Each row is a point on a landscape with many valleys, with its height.
A ball rolls from a point to whichever of its 2 nearest points has the largest drop for the distance, and stops where none of them is lower. Distance is the straight distance between rows; heights are no part of it.
j_771 (h 640): [111 114 144 131 146 130 164 120 122 136 178 185  86  53 126 111 102 108
  95 129 152 132 114 130]
j_241 (h 775): [144 102 161 115 119 119  86 107  80 148 121  87 166 162 113 156 129 158
 159 110 115 154 139 133]
j_126 (h 208): [ 96 125 174 131 168 178 185 141 102 171 146 143 117 111 122 129  86 114
 119 169 138 117 151 186]
j_105 (h 603): [128  62  49  61  27 106 149  74 146  85 103 134  64 153 164 177 116  63
 107 122  93 118 126  98]
j_872 (h 541): [158 130 140  73 119 190 130 135 125 198 117 178 103 119 106 131 134 143
  79 134  90 148  85 120]
j_161 (h 587): [113  93  48  87  65 149 136 104 167 106  94 162  59 153 161 165  86  92
  89 122  70 125 121  96]
j_60 (h 569): [ 90 138  54 100 110 138 101 124 156 126  91 189  56 126 184 137  92 103
  90 150  77 141 121 107]
j_926 (h 625): [129  97 152  80 117 108 177 105 110 128 158 210  79  84 132 127 119  87
  89 128 129 121 111 139]
j_617 (h 504): [153 160  60  87 117 121 127  95 142 107  99 105 130 151 132 152 147 105
 135 147  74 152 113 150]
j_601 (h 514): [142 167 105 168 117 108 107 160 208 102 134 153  86  96 152 105 132 120
 139 105 141 133 166  93]
j_211 (h 597): [175 146 114  85 115 199 127 129 118 130 123 149 157 138 114 113 145 120
 156 155  81 158 101 151]
j_750 (h 574): [128 152  80 110  91  80 138 105 168  56 128 167  43  91 159 106 148  75
 161 116 121 106 164 134]
j_178 (h 366): [114  91 150 163 136 123  87 113 127 131 121 113  93 103 148 113  90 150
 151 105 160 145 159 107]
j_828 (h 739): [ 98 127 141 184 160  76 119 148 119  89 143 103 148 136 164 104 133 144
 167 121 108 103 143 134]
j_753 (h 790): [158  52 127  94  81  62 141  87 125  76 122 106 108 163 147 174 148 116
 123 104 164 125 102  96]
j_414 (h 244): [114 199  91 135 111 144  97 147 144 166 119 158  61 101 120 105 120 116
 109 119 104 165 142 152]
j_947 (h 795): [116 123 154 111 116 133  84 165 102 181 122 126 178 159 112 119 126 166
 127 111 108 167 136 138]
j_853 (h 555): [153 139 156 132 159 177 147 125  89 184 132 111 189 132 115  92 160 165
 141 154  80 132  97 160]
j_914 (h 285): [117 195  91 158 125 166  92 129 109 156 129 146 114  88 137  82 133 104
 135 153 111 183 124 164]
j_871 (h 612): [125  89 109  70 110  89 139  82 102 113 144 181  74 122 153 139 124  72
 112 128 118 125 108 145]
j_263 (h 756): [141  82 115 115 103 112  70 103  82 106 115 108 150 151 143 132 108 130
 164  99  85 143 141 128]
j_468 (h 321): [100 165 162 187 210 141 144 142  90 135 152  99 215 124 141 105 144 123
 127 154 165  94 125 154]
j_722 (h 426): [142 165  77 143 121  74  98  99 143  55 115  85 148 161 134 159 136  98
 157 110 113  95 174 112]
j_357 (h 548): [144 185  84 151 110  94 122 131 181  78 141 114  56 102 137 121 137  86
 167 137 142 145 164 135]
j_208 (h 289): [104 111 181 168 167 103 116 104  95 130 139 101 130 125 136 145 102 145
 157 130 180 122 163 136]
j_696 (h 495): [147  59 175  91 142 166 158 149 132 133 132 141 198 133 130 110 148 177
 125 134 112 106  90 119]
j_80 (h 526): [134 182  57 108 118 134  77 126 124 126 102 135 149 159 150 132 151 110
 135 144  78 173 117 138]
j_619 (h 579): [181 145 135 145 131 177 119 121 107 150 115  84 169 146  98 110 137 132
 166 138 107 159 102 136]
j_475 (h 859): [112 217 113 213 127 138  94 150 118 195 122  80 164 130 111  91 138 114
 127 116 148 140 143 178]
j_902 (h 375): [110 146 128 118 124 131 148 135 154 154 100 119 112 102 104 148 108 147
  67 112 114  99 121 111]
j_651 (h 434): [162 116 118  94  93 147 120  86 127 176 110 105  97 129  72 168 117 139
 104 108 136 151 125 104]
j_691 (h 373): [156 154 144 151 150 195 148 178 160 145 137 144 147 119 100 100 134 130
 129 132 161 156 106 127]
j_761 (h 451): [130 102 194 119 151 122 183  73  48 144 157  99 173 117  86 119 175 151
 132 161 133  80 111 149]
j_866 (h 666): [155 128 108 126  98 140  99 139 124 158 138 105 112 164 104 155 132 129
 162 140 116 198 143 161]
j_796 (h 459): [155 127 108 135  95 144 107 115 160 131 114 110  63 113  97 150 108 123
 120 118 137 164 141 100]
j_308 (h 831): [127 181 137 196 142 144  96 194 142 208 118 120 190 126 113  89 137 153
 100  92 186 133 110 123]
j_620 (h 695): [125 139 114 124 121 105 112 130 118 100 136 135 117 120 119 101 150 117
 163 113  93 144 137 153]
j_212 (h 320): [143 202  99 158 161 147  78 139 136 131 115 114 180 156 150 116 120  94
 131 122 141 139 121 140]
j_410 (h 712): [115 150  99 163 121 111 111 142 130  86 120  95 117 141 133  96 125 132
 194 133  94 127 157 164]
j_419 (h 745): [ 61 113 175 198 186 104 177 152 150 112 166 134 144 103 143 137 128 165
 114 151 190  84 137  79]
j_747 (h 624): [169  58 129  31  80 198 149 124 121 122 104 156 132 154 121 151 133 107
 113 133  97 132  98 118]
j_648 (h 332): [103 174 106 158 127 123 118 128 139 144  90  92 137 114  88 118 111 145
 117  92 105 107 131 122]
j_125 (h 803): [141  41 163 104 107  69 170 101 127  82 120 118 113 157 163 162 122 143
 103 110 185  83  94  78]
j_971 (h 700): [ 89 133 181 155 170 134 140 170 102 147 189 156 185 105 111 104 153 162
 119 129 166 136 142 153]
j_534 (h 408): [140 128 157 141 158 164 173 168 143  91 133 141 144 126 124 116 144 128
 121 138 164 113 115 116]
j_78 (h 738): [132 117 107 146 120 107  40 112 108  86 127 103 134 148 172 108 109 119
 192 103 105 139 166 110]
j_407 (h 270): [ 81 125 182 152 182 136 197 113  99 170 164 127 135  94 121 135 124 143
  99 162 145  90 144 161]
j_367 (h 596): [138 135  96  85 117  93 155  80 116  75 134 153  68  92 160 125 125  48
 137 142 125 103 131 148]
j_485 (h 677): [ 98 137 171 123 151 117 148 180 144 152 169 181 134 118 124 126 122 152
  98 123 146 140 120 125]
j_347 (h 467): [149  84 162  81 115 148 167 167 138  91 106 160 154 139 122 129 138 137
 105 112 103  86  99 110]
j_285 (h 470): [155 136  89 117 108  92 147  93 135  60 107  72 142 170 122 156 147 122
 151 132  97 112 142 130]
j_840 (h 443): [160  83 148  97 109 131 159 141 141  86 118 137 113 131 108 137 128 125
 122 121 144 119 117 104]
j_456 (h 763): [107 111 146 137 157  87 162 126 117 118 144 119 141 117 155 121 135 157
 119 151 123 103 108 148]
j_690 (h 330): [141 180 114 169 132 166 124 162 142 140 141 129 122  90 104  64 148 117
 161 132 143 174 126 163]
j_172 (h 140): [103 151 144 155 148 175 119 138 108 167 121 111 118 135 107 137  81 109
 137 144 149 126 167 181]
j_274 (h 288): [116 191  78 145 102 102  83 131 152 143 109 123 100 111 106 122 133 135
 117  86  93 133 153 123]
j_751 (h 782): [ 93  94 162 159 151  57 167 110 100 124 129 107 146 109 117 123 160 177
 118 143 128  79  95 110]
j_943 (h 372): [110 168 132 163 188 134 113 133 115 119 134 124 179 114 159  86 138 108
 133 140 146 128 111 138]
j_559 (h 498): [154 100 175  91 132 128 166  97  91 158 115 109 173 123  85 131 152 165
 102 138  90  74  97 136]
j_83 (h 520): [140  80 174  76 126 155 162 144 135 179 132 178 153 123 122 107 132 172
  87 131 109 134  67 122]
j_950 (h 406): [136 151 143 111 128 159 146 112 139 165 106 108 128 125  70 175 108 134
  81 118 160 116 120 119]
j_163 (h 660): [107 124 170 157 142 109 169 164 160 129 161 173 102  79 108 116 115 149
 105 115 161 110 128 102]
j_224 (h 813): [114 146 159 135 141 165 102 180 130 204 115 128 176 137  94 119 126 171
  84 110 134 135 117 124]
j_99 (h 530): [128 140 152  94 153 171 153 137 104 171 114 114 194 148  99 125 136 158
 102 141  87  91 104 168]
j_756 (h 786): [107  68 178 160 124  69 157 131 144  83 118 108 117 148 154 150 142 175
 131 125 174  75 113  70]
j_878 (h 210): [106 117 164 160 165 141 111 136 111 173 123  97 125 151 125 141  76 156
 138 140 179 144 156 161]
j_677 (h 549): [119 164  49 115 113 147  73 122 154 110  97 164 105 133 176 125 126  94
 125 123  80 156 134 109]
j_849 (h 846): [109 195 141 219 151 148  92 170 122 185 148 133 178 107 133  68 148 129
 128 102 171 127 129 163]
j_707 (h 652): [150 110  71  93  82 133  89 125 151 153 122 105  97 196 112 186 114 132
 144 146 102 202 161 126]
j_874 (h 638): [121 115  50  71  83  93  87 103 158 142 114 113 104 188 142 190 113 122
 108 115  87 154 145  99]
j_946 (h 344): [ 85 121 159 169 198 125 192 115  80 123 174 101 177  93 143 112 130 137
 146 187 158  81 136 154]
j_975 (h 610): [170  97 139  67 101 196 122 145 125 129 112 138 148 151  93 143 132 137
 139 127 108 156 119 134]
j_695 (h 620): [139 101  50  61  79  87 128  87 145  90 125 115  85 164 158 188 136  85
 128 128  96 133 148 119]
j_50 (h 767): [110  96 182 165 154  89 151 154 171 127 138 114 130 123 129 146 119 192
 104 131 191 102 109  61]
j_663 (h 758): [132  85 108 116 118  88  79 100 114  60 131 146  96 132 193 112 122  86
 181 103 134 127 145 116]
j_424 (h 485): [148 141 123 142  95 137 111 156 197 106 121 168  58 113 123 139 108 123
 133 102 164 150 145  75]
j_13 (h 723): [100 107 180 173 178 145 165 175 127 153 165 142 180  91 126 124 121 169
 127 151 183 107 119  95]
j_312 (h 368): [154 193  77 151 136 117  75 137 156 104 102  89 171 167 133 149 128 104
 135  99 133 125 151  91]
j_37 (h 776): [141  64 138 100 101  71 108  73 127  65 128 137  95 140 164 149 132  84
 141  96 179 100 133  97]
j_908 (h 402): [122 112 187 144 168 113 183  97  82  94 162 109 162 111 110 105 169 134
 152 175 163  82 136 157]
j_104 (h 680): [147 122 111  97  91 128 104 129 123 110 135 135  77 136 132 124 133 110
 163 145  94 187 144 156]

For each start below, name the point where the ball stops.
j_211 => j_172
j_419 => j_414
j_347 => j_414
j_849 => j_78
j_475 => j_78
j_651 => j_414
j_926 => j_414
j_80 => j_212
j_620 => j_212

Call two points neighbours if one is among the 2 nearest of the other. Go from one point of each pair to the other, from neighbour to neighbour, staying as low as possible. Name the highest point that can't be avoided.
j_172, j_468 => j_946
j_78, j_414 => j_125
j_172, j_414 => j_975
j_468, j_212 => j_943
